A landscape with many peaks, sampled at points; each row gives a point and its height.
From any point a climber steps to the highest of the 2 points nearest to it. It stops when none of these is higher. Distance is the straight distance between rows; heights are no part of it.
Kigo h=7.11: [ 96 115 121 166  89  98 171 157 144 150 128 133 134 134 125 117 130 152
 148  68 149 146  80  85 141  89 185 100 110 128  76 100  86 135 157 148
 152  91  92 151 122 162 130 110  81 165 145 170 165 128  70  95  60 108
 136 147  82]
kevo h=2.02: [148 186  83 123 142 141 131 116 125 127 101 126 154  96 120 133 118 141
 146 151 154 139 132 162 143 111 120 120 120 128 145 137 111 105 135  79
 100 146 148 147 162 155 146 192  86 154 115  96  93 152 116 171 144 114
  77 128 148]
sevu h=4.16: [144 138 134 166 114  80 126 158 130 100 180 135 136 161 152 129  55 142
 143 161  85 167 136 165 134 153 153 120 153 105 142 117 135 148 125 163
 126 148 145 144 142 148 167  78  81 130 192 130 172  81 123 147 118 165
 151 123  99]
mev h=3.40: [161 128 133 149 200 175 138  70 154  99 139 128 162 158  92 120 149 162
  83 154  93 146 161 145 174 115 123 185 100 136 185  99 172 116  91 119
 108 114 155 114  95  58  96 131 122 164 137  76  97 144 155  97 132 102
 121 125 147]
Zofa h=1.54: [159  83 131  99 143 126 109 103 127 147 152 118 132 144  90 114 149 153
 165 134 129 112 110 136 124 124 104 102 128 163 142 149  97 136 107  62
 176 155 148 112 137 113 160 138 133 126 117 125 133 119 155 126 108 143
 165 113 179]
sos h=1.97: [159  69 126 116 125 105 105 126 130 160 159 122 134 154  85 108 137 133
 101 105  46 155 133 159 135 154 136 133 108 176 154 116 147 126 118 151
 173  86 129 119  89  49 144  91 133 129 124 111 104 141 119 100  97 118
 163 129 149]
Soko h=3.21: [ 72 105 140 165 137 132 137 120 137 150  87 119  80 132 199 136 128 142
 151  89 194 107  95 134  71 119 112 101 186  94  54 163 139 109  91 125
 156 137 172  83 119 145 140 135 210 117 133 170 135 105 162 118 161 139
 140 163 133]
Kome h=4.63: [ 96 124 159  93 122 101 147 135 145 108 166 116 170 138 159 148 135 111
  76 185  94 164 106 124 168 167 180 144 130 103 164 133 174 139 172 184
 128 120 111 121  91  99 143  45 134 114 162 124 198 126 133 154  94 104
 152 132 129]
lom h=4.10: [105 108 136 166 142 162 108 133 118  87  44 207  93 127 141  72 120 127
 100 120 119 142 151 133 111  91 105 147 124 135 159 135 150 107 104 125
  99 146 152  62 139 173 160 131 136 133 117 177  64  93 193  97 159 109
 121  90 153]
rukuz h=4.83: [129  75 134 152  97  84  92 135 132  85 150 146 186  84 123  89 102  98
 125 115  80  98 126  77 126 108 155 138 141 112 107 128 149 113 155 155
 100 151  68 134 155 150 120 145  76 122 135 157  74 104  93 106 121  98
 100 120  79]
boneg h=5.01: [127 131 149  43 120 167 126 146  83 120  99 184  90 150 121 153 103  72
 147 154 154  95 139 119 140 166 104 130 109 126 111  96  99 154 139 140
 113 187 154 160 126 211 125  83 112 115 108 107 182 139 123 121 133 175
 156 111 124]
suz h=3.68: [157 131 150 158 165 170 168  94 131 103 144 119 102 126 131 118 127 183
  89 135 120 157 176  78 126 127  97 201 118 160 148  83 149 139  63 165
 118 125 167  97  77  90  52 113 140 110 118  85 110 122 129 110 148 106
 104 113 120]
sete h=3.51: [ 72 115 152 146 157 150 144 136 129 133  85 120  93 127 145 137 108 145
 167  97 184 100  83 108  80  72 102 102 133 134  62 134  92 141 105  81
 140 163 160  90 131 155 157 103 166 107  98 169 189 136 170  94 119 140
 151 120 137]
gol h=3.67: [100 103 121 106  83  86 141 152 101 137 112 146 173 154 143 156 119 116
 166 127 149  74 137 122 136 156  79 115 143 108 109 120 142  95 126 148
 178 123 112 160 114 186 109 117 147 144 163 125 125  97  76 128 150 196
 144  96  86]
Vuz h=3.35: [ 82 108 129 120 111 102 143 149 106 151 147 118 105 110 148 142 112 104
 134  89 148  78 131 119  67 150  96 109 128 121  71 113 137 109 134 135
 119 142  88 153 105 134 124 107 150 101 111 144 138 142  84 120 122 183
 106 160  89]
vilu h=4.33: [144 112 124  71  82 137 126 149  99  85  72 155 146  90 132 128 131 131
 134 126 156 104 129  68 144 149  94 172 164 132 107 114 123 130 141 150
 164 126 141  95 133 162  97 124 123  86 124 117  88 110  85 168 154  79
  92  95 125]
res h=4.69: [118 113  77  64 120 146 156 104 147 110  60 137 157  98 130 157 150 144
 133 154 146 138  99  56 152 127 146 158 143 109 110 118 155 103 136 121
 145 129 178 135 107 114  96 134 152 122 132 101 124 131  73 159 123 104
 117  82 144]
Ruzuv h=4.17: [112 159 136 127 137 164 137 128 139  64  54 120 141  74 161 125 129 123
  85 143 114 144 121 133 149  94 148 157 119 123 133  94 110 120 162 132
 110 108 126 113 144 114 168  92  82 123 134 107 115 179 129 163 117  52
  84 142 162]
legib h=5.29: [115 168 176 130 171 174 170  94 116  75 127 138 143 176 147 123 148 113
 114 177 169 106 167 158 186 126  70 138  83 121 184 119  98 128 111 114
 133 151 133 138 126 188 141 102  80 140 155  87 150 126 204 107 150 149
 117 150 163]
rori h=3.36: [163 113 165 171 109 152  70 128  94 167 132 150  94 103  86  86  60 130
 128 121  94 167  93 109 122  80 161 130 134 174 142 132  81 185 119 110
  85 134 171  82 170 152 163 145 138 126 104 173 179 145 150 136 125 118
 178  98 109]
Mib h=4.21: [118 169 152 105 112 115 169 132 133 135 160 112 114 110 170 121 155 185
  93 153 124 178 105 132 130 158 142 155 136 140 183 162 142 150 132 148
 111 136 115  80  87 104 132  87 160 111  99 128 162 123 156 153 106  67
 114 135 166]
Naku h=4.06: [ 80 140 138 133 159 143 177  65 130 103 126 115 115  88 152 129  89 101
  67 156  99 150 145 124 105 137 125 175 106 112 157 122 172 101  92 131
  56 180 141 134 101 112 132 130 126 112 109 115 123 155 166 144 159 145
  88 139 138]
vip h=1.81: [120 131  80  86 154 149 138  83 141 143 121 146 146 133  90 138 115  84
 165 156 143 117 121 158 144 125 120 111  85 104 126 123 127 116 146  76
  79 177 147 167 131 132 148 137 110 167 124 115 150 163 128 107 139 170
 124 146 142]
Gor h=3.69: [ 91 119 153 172 140 133 124 121 125 126  95 172  89 130 128  96  47 129
 138 135  75 172 110 151 106  92 148 127 116 134 143 132 126 141 107 131
  68 174 178  76 137 152 171 106 137 132 111 157 153 133 181  89 139 136
 155  84 113]
voniv h=5.78: [135 174 133 158 152 127  67 185 127 120 136 133 104 141 106 117  89 117
 185 142 100 153 157 201 124 100 150  77  94 149 146 137  94 185 142 126
  71 164  88 122 160 137 169 113 107 107  83 125 140 147 167  82 100 170
 146 113  91]
gasi h=1.94: [162 124  85 127 162 168 109 156 132 122 161 137  86 182  81 123 128  80
 119 157  95 158 185  94 132 137 134 142 112 156 146  81 153 156 135 175
 133 119 140 155 113  79  82 111 114  86  94 127 139 118 126  99 142 142
 152  84 134]
seli h=2.22: [165 188  69 112 170 121 128 154 148  86 152 120 138 127 130 130 172 154
 164 154 157 127 175 136 138 139 125 116 131 138 107 126 120 127 113 131
 115 166 115 158 138 128  97 157  72 123  98  82  62 112 101 110 113 133
  76 132 135]
Zanin h=3.70: [105 169 165 120 160 174 161  69 120 151 135  94  90 111 125 127  99  99
  88 161 124 148 111 154 124 130 114 137  89 132 190 113 106 142 101  89
  58 182 153 121 121 128 149 134 140 140  99 109 182 190 210 161 156 135
 129 154 164]
rorut h=3.01: [157 150 179 126  99 126 124 107 106 176 157 107 112  86  71 118  84  99
 127 116  95 148 133 139 117 106 142 114  91 185 153 157  82 167 161 112
  95 114  97 108 157 153 136 153 109 131  95 132 143 192 157 153 127 116
 129 119  93]
tiset h=3.50: [117 135 150 135 145 141 162 107 161 114 111 130 163 169 171 128 205 226
 133 139 165 125 118 143 172 113 121 132 125 114 157 143 143 109  98 125
 161  96 150  76  83 123 104 105 174 168 166  99 116 102 137  87 109  94
 142 126 154]
zus h=2.37: [120 138 170 101  88 112 106 192  85 143 139 135 129 110 126 152 172 101
 132 118 171  62 104  92 116 118 126  98 143 130  97 147  81 140 178 127
 129 102  59 151 169 187 108 139 139 110 117 161 164 142 123 169 109 142
 135  95  91]
Dig h=0.49: [144  92 107 126 106 110 114 123 121 197 120 145 135  83 153 118 106 218
 102  95  92 164  65 106 118 162 113 167 136 122 158 114 158 107  82 134
 118 120 189 114  81  69 134 116 195 164 143 124 140  97  81 148  99 118
 164 135 101]
Sek h=3.14: [116 126  69  91 100 126 136 106 123 187  64 138 159 132 103 143 141 156
 130 111 127 152 133 180 149 162 102 142  99 126 190 147 162  83 133  91
 158  71 147 126 111  80 142 162 172 172 126  89  59 149  80 151 156 126
 113 122 137]
ziv h=2.34: [157 130 132 213 135 109  53 178 140 164 160 115  67 125 161 113 116  95
 132  98 130 120 132 120  67  94 170  94 203 114  50 131 105 136 112 135
 117 133 149 168 178 148 133 193 127  93 122 187  83  98 137 128 130 132
 146 152 127]
goped h=2.15: [122 129 148 151 175 165  93 152 105  68 130 121 126 152 126 133  97  67
  84 189  81 139 176 115 162 126 131 151 105 128 181  73 153 142 124 163
 114 134 117 146 123 111 135  85 104  91 142 108 165 119 175 142 145 174
 152  79 114]
lonil h=2.82: [132 149 111 122 149 117 162 125 118 169 133 113 117 131 158 144  96 156
 102 133 109 158  96 190 109 159 114 105 118 130 134 100 118  99  87 112
 131 150 181 180 120 130 187 123 133 159 147  93 153 137 120 170 109 171
 149 155 166]
nar h=5.07: [126 152 146 116 100 126 115 165 108 100 133 102 135  94 119 148  87  99
 126 104 133 117 116 148 123 137 144 122 131 116  99 108 100 177 200 133
 125  98  88 135 150 100 160  83 103  98 150 147 204 170  98 180 116  99
 118 169 113]
Gipin h=5.34: [128 162 164 181 139 121 171  77 118 104 168 103 172 149 153 133 121  85
 112 125 147  84 180 164 133 116 102 127  96 109 108 147 114  85 144 140
 114 107  72 171 146 175 100 170  88 185 180 104 109 162 149 112 162 151
  92 198 101]
kubef h=1.75: [174  83 184 111 131 121 135 108 119 157 177 107 176 162  92 115 146 168
  89 151  98 136 116 144 166 144 109 135 111 183 223 120 111 139 110  95
 190 101 121 120 117  89 175 102 129 153 158  90 154 134 150 165  96 139
 177 128 176]
dibe h=2.64: [142 117 113  82  71  77 104 169 102 221 105 127 124 123 125 169 125 142
 144  95  95 141  84 121 124 179 161  97 153 127 100 149 139 117 119 162
 155  95 163 163 122 155  95 161 175 126 131 132 123 111  49 151 110 147
 183  92  83]
modub h=2.40: [168 136  83 119 114 101  94 192 133 183 137 106 107 118  64 144 139 136
 152  97  87 170 119 117 124 134 167  84 127 157  94 117 104 142 129 149
 148  81 138 177 154 105 107 155  90  98 105 151 109 129  56 134  85 144
 163 108  97]
mar h=2.59: [158 150 136  78 110 102 101 171 151 110 169 119 134 124  70 177 167  99
 183 142 158  79 142 117 123 135 150  74 123 152  89 152  67 169 177 131
 173 113  54 155 184 130 107 122  74 100 110 131 138 162 122 146  92 164
 130 103  77]
tenob h=1.92: [185 175  91  74 120 120  99 216 106 152 105 126 116 135 126 166 163 199
 198 102 190 102 111 127 144 152 104 101 158 153 120 142  80 158  95 122
 175 137 158 138 147 172  92 155 152 105  83 105 125 101  77 145 108 143
 147 102 109]
roken h=4.00: [ 94  61 137  86  88  98 166  98 110 104  82 138 161 127 121 134 135 114
 148 120 145  90 149 108 118 152  60 158 144 124 112 139 156  92 120 116
 227 113 122 107 118 143 126 131 135 108 154 103  59 110 113 151 175 145
  90 112 148]
zazan h=3.74: [ 73 149 124  94 151 156 201  69 153  93  80 140 175 116 141 133 159 122
  80 176 136 152 135 145 159 142 107 200  93  88 197 142 192 100 135 127
  74 149 109 135  94  95 141 103 120 133 127 110 105 156 142 131 138  90
  72 164 163]
tofip h=3.82: [151 170 162 132 115 124 123 144 118 136 148  90 141 138 185 145 171 172
 139 131 171 125 130 131 146 145 124 117 163 128 149 155 114 134 118 144
 163  98 120  97 107 150  95 120 172 124 146 107 130 108 126 149 139 105
 122 141 128]
zadu h=5.82: [133 117  98  62 120 104 113 116 171 105 133 132 142 149 116 153 137  88
 169 149 104 138 159 123 144 175 178 123 145 105  92 154 178 130 165 161
 135 152 126 115 108 110  84 107 120 100 108 108  82 120 100  77 128 100
 123 100 123]
sodu h=5.48: [ 95 125 126  53  99 143 162  98 111 135 105 172  90 144 120 161  85  43
 116 162 121 131 133 124 129 190 131 149 127  87 124 117 175 128 173 150
 105 155 164 148 106 158 118  98 141 109 152 137 166 124 120 151 172 147
 138 121 135]
zil h=2.81: [111 147 128  47  94 108 190 128 145 145 160 102  99 105  74 188 177 102
 157 125 189  72 122 113  78 140 123 111 127 149  63 148  88 141 198  91
 161 106  74 163 171 113 115 140 102 105  99 121 156 195 121 188 111 146
  87 136 123]
ruz h=2.88: [163 123 111  79  69 111 116  95 117 215 125 129 147 117  91 139 117 128
 135 111 111 153 117 116 152 164 148 130 123 143 156 162 143 117 142 127
 138  87 162 119 116 136  79 181 174 154 120 125  90 143  71 137 156 104
 144 109 105]
ras h=4.38: [ 85  76  79 143 150 129 103 150 142  95  96 151 137 119 121  95 191 106
 148 114 152  78 133  82 101  86  98 111 141 126 101 144 152  87 113 109
 134 137  91 128 130 104 116 164 148 111  84 167  68 110 128  85 133 157
 112  83 126]
sova h=3.45: [ 61 134 144  70 142 156 165  76 139 115  91 133 154 139 120 130 160  97
 139 128 156 110 139 195 166 158  72 149  74  93 190 154 151 120 151 100
 110 146  94 102  86  98 167  78 140 146 128 107 130 164 176  96 151 122
  98 195 152]
Kap h=2.33: [138 133  49 143 154  96 137 140 151 113 200 137 125 166 115 108 126 136
 172 132 126 131 159 161 108 155 114 128 134 105 116 131 170 125 126 129
 114 172 104 156 119  84 129 132 102 113 122 136 104  71  92  80 135 151
  88 167 138]
Rur h=6.29: [122 126 129 172  92 105 132 149 128 134 155 120 190 113 153 116 144 139
 134  92 179  92  96 120 152 110 120 117 144  97 113 112 108 115 156 136
 144  75  68 162 127 145 134 120 112 169 190 159 157 118  71 138 117 119
 107 201  94]
Vope h=6.38: [166 188 125 168 178 143  58 173 127  89 195  94 135 120 144 131 128 134
 163 155 145 113 166 133 131 106 115 105 105 120 157 127 106 176 118 131
  73 163  60 135 152 122 109 118 109 104 102 130 160 103 161 101 129 166
 109 160  87]
Reb h=5.63: [147 162 134 141 100 127 110 133 122 137 161 108 194 125 113 146 125 118
 146 143 151 128 107 145 183 116 154 114 111  99 175 150 108 157 196 122
 119  68  83 141 151 124 138 125 126 176 188 146 211 137 113 165 137 118
 133 159  91]
Fam h=2.68: [127 128 166 137  83 160 104 121  88 122 108 181 121 115 111  96 108  40
 102 125  97 124 138 121 150 101 140 133 108 137 158 151 102 127 218 141
  95  92  85 119 172 172 153 147 100 136 142 155 131 160 153 144 164  83
 116 113 118]
Tani h=3.71: [ 97 129 148 111 140 152 111 132  96 122  57 136 131 102 142 116 155 151
 113 143 143 127 142 132 141 126  82 135 117 128 207 154 144 107 111  87
 116 141 116  76 110 136 143 132 172 125  96 129 110 118 189 144 152 137
 127  63 137]
fitin h=5.75: [136  98 140 184 118  98  97 116 143  93 118 151 144 164 150 108  86 133
 120 101  64 143 174 162 148 142 165 148 131  94 115 126 181 103 102 200
 125  94 130 111  95 116  87 128 131 156 153 121  31 106 110  41 133 119
 137 126  66]
tidim h=6.26: [160 137 126 109 127 125 109  80 158 116 121 152 138 167 150 133 121 137
 160 145 119 139 173 164 159 176 144 134 144  98 114 146 167 120 101 164
 120 153 186  96  94 155  77 121 145 148 145  90  57  98 129  62 156 110
 136 134 121]
mavub h=2.06: [163 148 140 207 127  98  64 148 132 110 157 123 132 123 181  93 123 141
 141  98 115 109 154 166 111 109 132 105 164 112 118 159 123 119 105 150
 113 141 101 110 148 150 134 166 122 132 135 144  50  95 153  93 141 107
 109 164 107]
Rigo h=3.41: [ 85 142 161 114 133  99 114  86 131 144  76  92 180 109 135 142 138 167
 163 136 132 111 155 184 137 121 104 110  91 132 170 196 132  99 107  78
 118 148 110  72 117 151 134 149 154 175  98  93  84 157 188 101 135 151
 120  95 111]
fab h=0.67: [173  98 101 102 129 161  95 134 126 180 151 124 115 109 119 114 157 170
  91 112 122 145  67  75 133 144 132 146 131 152 143 101 110 151 107 122
 123 120 182 140 105  56 129 116 190 134 114 143 204 119  81 147  80 102
 193 149 159]
Vuzo h=2.41: [186 161 109  65 134 124 139 134 143 120 178  96 122 106  84 145 152 152
 177 148 164 118 161  88 123 147 104 128 115 185 121 137  79 174 121 123
 154 153  90 129 137 127  74 131  82 101  71 104 123 143 107 139 115 132
  98 121 112]
domab h=4.88: [136 138 164 131 169 141 152  93 122  75 119 136 125 183 135 119 146 117
  86 174 103 146 186 165 162 145 112 141 126 138 171 140 145 104  90 127
 149 153 155 131 124 175 132 137  85 130 139  76  72 105 208 115 139 139
 131  81 188]
Teg h=2.14: [152 144 129  52  90 117  89 190  87 146 106 139 126 102 101 154 182 152
 149 103 208  52  97 107 134 146 106 113 164 164 103 173  58 144 153  87
 191 109 108 134 182 169 124 178 139  96  75 140 134 157 102 205 114 117
 140  97 126]
Zore h=3.05: [106 136 122  73 101 106 175 118 120 187 154 133  94 106 126 143 167 110
 146  94 197  76 100 142  65 157  88 118 137 132  67 160 120 115 163  92
 118 152  94 155 132 155 130 161 149 127  88 132 131 155 109 155 124 146
  79 198 153]
nezod h=4.60: [ 87 147 174 151 137 128 157 148 147  91 128  83 118  94 167 128 144 117
  87 115 144 120 110  99 109  85 168 108 129 141  78  98  84 139 161 144
 124 108  92 137 142 128 164  81  93 113 129 139 181 170 138 147  72  94
 114 154 152]
bobu h=2.60: [143 123 157 196 136 140 102 169 145 158 166 121  47 180 130 144 132  56
 113 134 128 120 135  83  80  88 184  86 164 124  47  89  94 148 143 145
 122 114 137 199 168 158 106 146 118 102 150 177 155 119 144 114 112 172
 188 116 128]
duni h=3.79: [ 76 140  77 121 136 172 133 132 130  98  42 124 118  61 144 123 145 105
 109 106 152 130 132 125 109 106 122 152 126 108 111 126 153 106 162 120
  96 105 102 106 121  67 142 135 148 100  93 142  92 168  95 146 159  89
  60 156 124]
Sobu h=4.40: [140  90 148 145 113 117 139  98 120 113 158 144 148  80 129  86 107 121
 119 121 144  90 123  36 101 102 104 163 142 142  95 117 112 123  96 133
  96 177 113 124 129 182  88 154  99 129 116 161 103 114 113 113 138 118
  91 132 108]
mesur h=1.09: [110  84 133  94  97 107 107 107 106 146 134 149 160  87 157 108 149 121
  97 141 148 108  68  95 107 153 112 146 181  93 136 163 158  98 139  89
 127 153 140 126 133 131 164 158 174 131 140 165 146  85 136 196 127 108
 125 132 185]
fuvid h=4.56: [142 125 154  95  97 105 117 181  88 128 151 156 119 123 123 139  57 128
 150 146 110 143 113 110 123 157 145 128 132 127 104 104 106 183 139 154
 100 187 127 151 147 192 145  73 102 105 131 141 214 109  95 143  93 167
 159 106  88]
setef h=4.01: [ 90  58  87 165 128 121 127 147 154 142  72 142 133 119 157 102 190 190
 137  69 149 115  75  67 122  82 125 118 143 116  80 114 137  89  91 122
 171  92 132 109  95 102 110 145 172 145 120 157  84  93  99  78  93 111
 143 110 119]
tufar h=2.91: [172 154 100 165 139  86 111 114 143 162 136 119 131 150 117 127 125 217
 127 109  61 191 161 179 123 139 147 136 128 142 160 150 172 105  78 135
 134  93 164 105 115  81  96 183 146 158 123  83  38  95 121 111 126 114
 122  85 125]
gare h=3.43: [112 129  92 139 127 114 106 144 121 128  93 109 179  80 135 126 139 160
 102 111  96 142 127 165 144 129 123 159 119 116 168 111 171  88 131 117
 124  70 101 124 103  30 152 126 144 136 134 107  74 139  89 160 123 104
  87 142 123]
Rela h=5.27: [108  74 128 188 109 105  98 139 150  78 111 129 122 129 149 116  95  67
 124  88  82  93 172  99 114 105 172 126 150  95  60 101 161 108 137 191
 137 112  92 140 128 125  94 137  98  91 147 141  32 119  93  71 130 130
 120 127  71]
vekub h=4.20: [134 119 138 147 140 150 177 109 168 127 140  65 109  99  96 132 140 154
 110 126 144 145  94  48 102  60 176 120 132 187  80 101  69 154 118 106
 158  96 139 119 156 115 116 129  97 117 113 150 184 171 122 146  88  95
 143 108 160]
zoka h=5.79: [141 186 143 164 191 148 142 119 125  87 180  85 164 182 139 156 155 116
 138 162 168  99 196 154 163 112  98 109  75 121 152 136 114 125 121 131
 134 113  61 149 133 144  76 132 102 154 134 101 143 145 182  87 154 174
 108 158  93]
kidol h=2.39: [122 161 158 167 131 171  94 128  99 102 133 143 119 154 163 140  96  37
  97 159 106 121 180 130 164 123 138 126 108  94 165 125 136 133 182 174
  92 106  96 131 140 156 109 117 120 123 161 132 157 136 168 120 193 134
 135 120  78]
Fim h=4.80: [ 98  68 101 177 122 138 115 135 140  94  57 162  95 145 160 101 161  77
 127  87 145 107 169 103  94 121 114 127 169  97  80 125 180 100 109 177
 154 107 116 117 113 122  82 159 193 104 143 161  13  86 110  78 179 141
 118 126 114]
Gabip h=2.84: [136 136 157 157 154 124 137 120 157 137 165 108  90 161  96 147 121  67
 157 152 120 115 132 123  79  72 172  61 129 133  82 134  99 142 153  89
 108 156 133 169 197 169 135 160 102 121 131 145 171 138 192 131 118 183
 153  80 140]
tuvis h=1.93: [117 148 118 108 153 157 113 152  92 126 159  95 122 166  85 146 107  59
 117 175 104 141 164 166 169 160 107 134  77 119 221  95 140 158 169 115
 139 121  77 146 136  75 150 107 102 104 119 104 191 147 182 169 171 154
 130 113 123]
giv h=3.15: [164 130 105 186 162 140 137 103 142 152 142 120 134 149  89 127 101 217
 107 112  73 165 131 189 138 105 114 160 105 146 194  84 152 118  74  94
 138  89 177 109 109  42 145 144 134 171 162  84 109 130 122 137 143 128
 130 128 128]
Lol h=0.66: [127  89 109 161 115 147  85 109 142 126 139 197 107 113 126  52 108  99
 103  92 100 144 112 102 132 121 164 159 119 118 114 102 145 129 135 158
  50 147 129 115 101 110 140 113 115 167 109 179 102 121  98  49 117  85
 131 187 114]
tup h=1.11: [140 130  63 122  97  82 133 185 120 179 158 132 122 152 114 149 114 175
 184  94 145 137  65 154 102 153 121  94 160 117  98 153 123 150 133 102
 171 132 148 161 156 124 164 142 137 127 155 165 196  74  76 153 115 144
 153 143 142]
Bano h=5.05: [ 62  98  87  45 126 163 158 106 136 111  24 163 124 129 141 165 146  92
 119 154 127 140 118 107 147 175 120 145 127  87 149 130 207 104 135 136
 132 139 173 128  92 106 116 100 197 119 151 121 139 109 110 146 161 145
 149  90 152]
toror h=5.09: [153 126 169 140 141 130 157 118 152 113 177 120 180 157 112 113 134 129
 102 163 120 165  98 132 189 113 179 117  97 147 162 118 103 164 169 157
 129 100 103 128 130 133 152  72  81 170 178 119 200 156 136 124  82  95
 151 168 134]
nugi h=2.19: [171 106  86 150 108 122  70 158 139 144 134 118  93 110  98 113  91 132
 129  83  74 161 126 152 110 135 147 132 144 147  86  86 119 159 121 149
 147 100 157 127 129  60 165 108  98  98 119 148 112 123  83 124  99 100
 144 157 138]
zigor h=3.66: [135  42 113 106 144 143 148  76 169 117 110 132 148 162 124 123 210 178
 142 113 135 109 106  80 149 116 121 136 137 129 103 120 154  95  95 124
 198 104 172 104  81  67  87 109 182 140 153  98  91 104 104  72 107 110
 160 125 172]
doru h=4.02: [104 123 168 169 155 114 198  90 133  62 186  99 148 129 140 119 127 147
 110 144 134 124 169  74 116 105 105 174 122 142 126 143 155 113  93 154
 120 141  79 117 105 141  60 132 100 108 127 124 117 110 151  95 143 139
  79 112 106]
temer h=4.49: [113 117 180 147 107 112 133  79 123  78  91 158 128 113 167 110  89 135
  90 148  86 149 150 144 132 139 117 170 150 108 157 147 158 103  97 143
 127 143 180  68 126 173 154 121 104 118 166 117  71  92 198 145 161 104
 103 104 153]
kunab h=2.56: [130 129 102 183 145 104 163 104 153 155 183 105  93 157 151 127 109 163
 137 114 114 161 116 152  87 127 144 116 147 126 106 135 140 111  80 133
 143 132 162 139 107  96 127 139 144 144 143 140 135 101 130 109 132 147
 136 153 145]
kela h=3.38: [120 158 125 163 183 177 164 120 124 118 122  75  63 141 103 135 102 106
 111 145 116 141 149 146  94  91 109 116 114 170 139  77  90 140  83  86
 130 152 164 127 153 114 163 145 107  95  98 117 163 165 191 157 161 151
 123 107 184]
doz h=0.87: [116  95 109 102 123 143  94 125 132 144 138 165  99 114 150  84 156 101
  93 116 128 124  89 121 112 152 136 133 149 116 117 126 142 127 140 136
  96 148 138 124  98  90 162 100 167 131 102 170 152 120 125 109 102  96
 150 177 181]
busu h=4.85: [147 147 161 185 122 119 176  64 152  96 159 127 167 135 149 108 100 142
 105 134 128 149 120 142 159  94 165 144 125 112 125 135 113 115 143 146
 119  99 134 140 142 164 127 138  73 192 196 117 130 142 135 119 127  75
 103 192 143]
Pak h=1.70: [150 154  93  92 103 114 123 168 135 151  67 165 140 114 165 129 149 220
 168 100 165 125 102 110 148 148 129 124 140 127 108 117 126 116  87 149
 124 156 168 121 103 194  92 132 147 158 103  95  81  90  53  99 104 104
 127 115  93]
rekif h=3.85: [127 126 139 191 149 132 127 152 155 149 154  88  92 126 122 109 135 177
 149  97 160 142  72 116  82  62 146  86 158 163  91 138  70 175 113  83
 154 120 143  96 163 110 167 130 143 111 115 186 200 128 161 126  85  97
 163 138 166]
Suraf h=3.10: [141 173 128 142 149 133 146 133 107 181 167  80  78 150 108 167  98  92
 120 143 123 132 140 175  92 134 124  75 115 137 129 106 102 134 121  91
 124 132 143 179 158 141 151 168 122 127 133 110 175 151 162 186 150 199
 144 120 143]
zud h=1.30: [132 116 111  93  99 106 105 158  82 184 115 154 113 127 114 132 107 123
 127  99 153 111  62 161  98 150 117 108 162 125  95 172 112 136 160  64
 147 151 159 137 178 156 199 171 159 118 118 160 170 117 134 203 118 125
 154 126 184]

For each start below, name the point where the climber stops.
Zore -> sodu
dibe -> Kigo
Kap -> Naku
Soko -> Kigo
giv -> tidim
zigor -> tidim

Write out the way that a climber takes from each point below.
ziv -> bobu, Gabip, Suraf, kela, Zanin, Naku
zil -> Zore, Vuz, gol, roken, vilu, res, Bano, sodu
nugi -> modub, dibe, ruz, Sek, gare, duni, Ruzuv, nezod, nar, Reb, Rur, Kigo
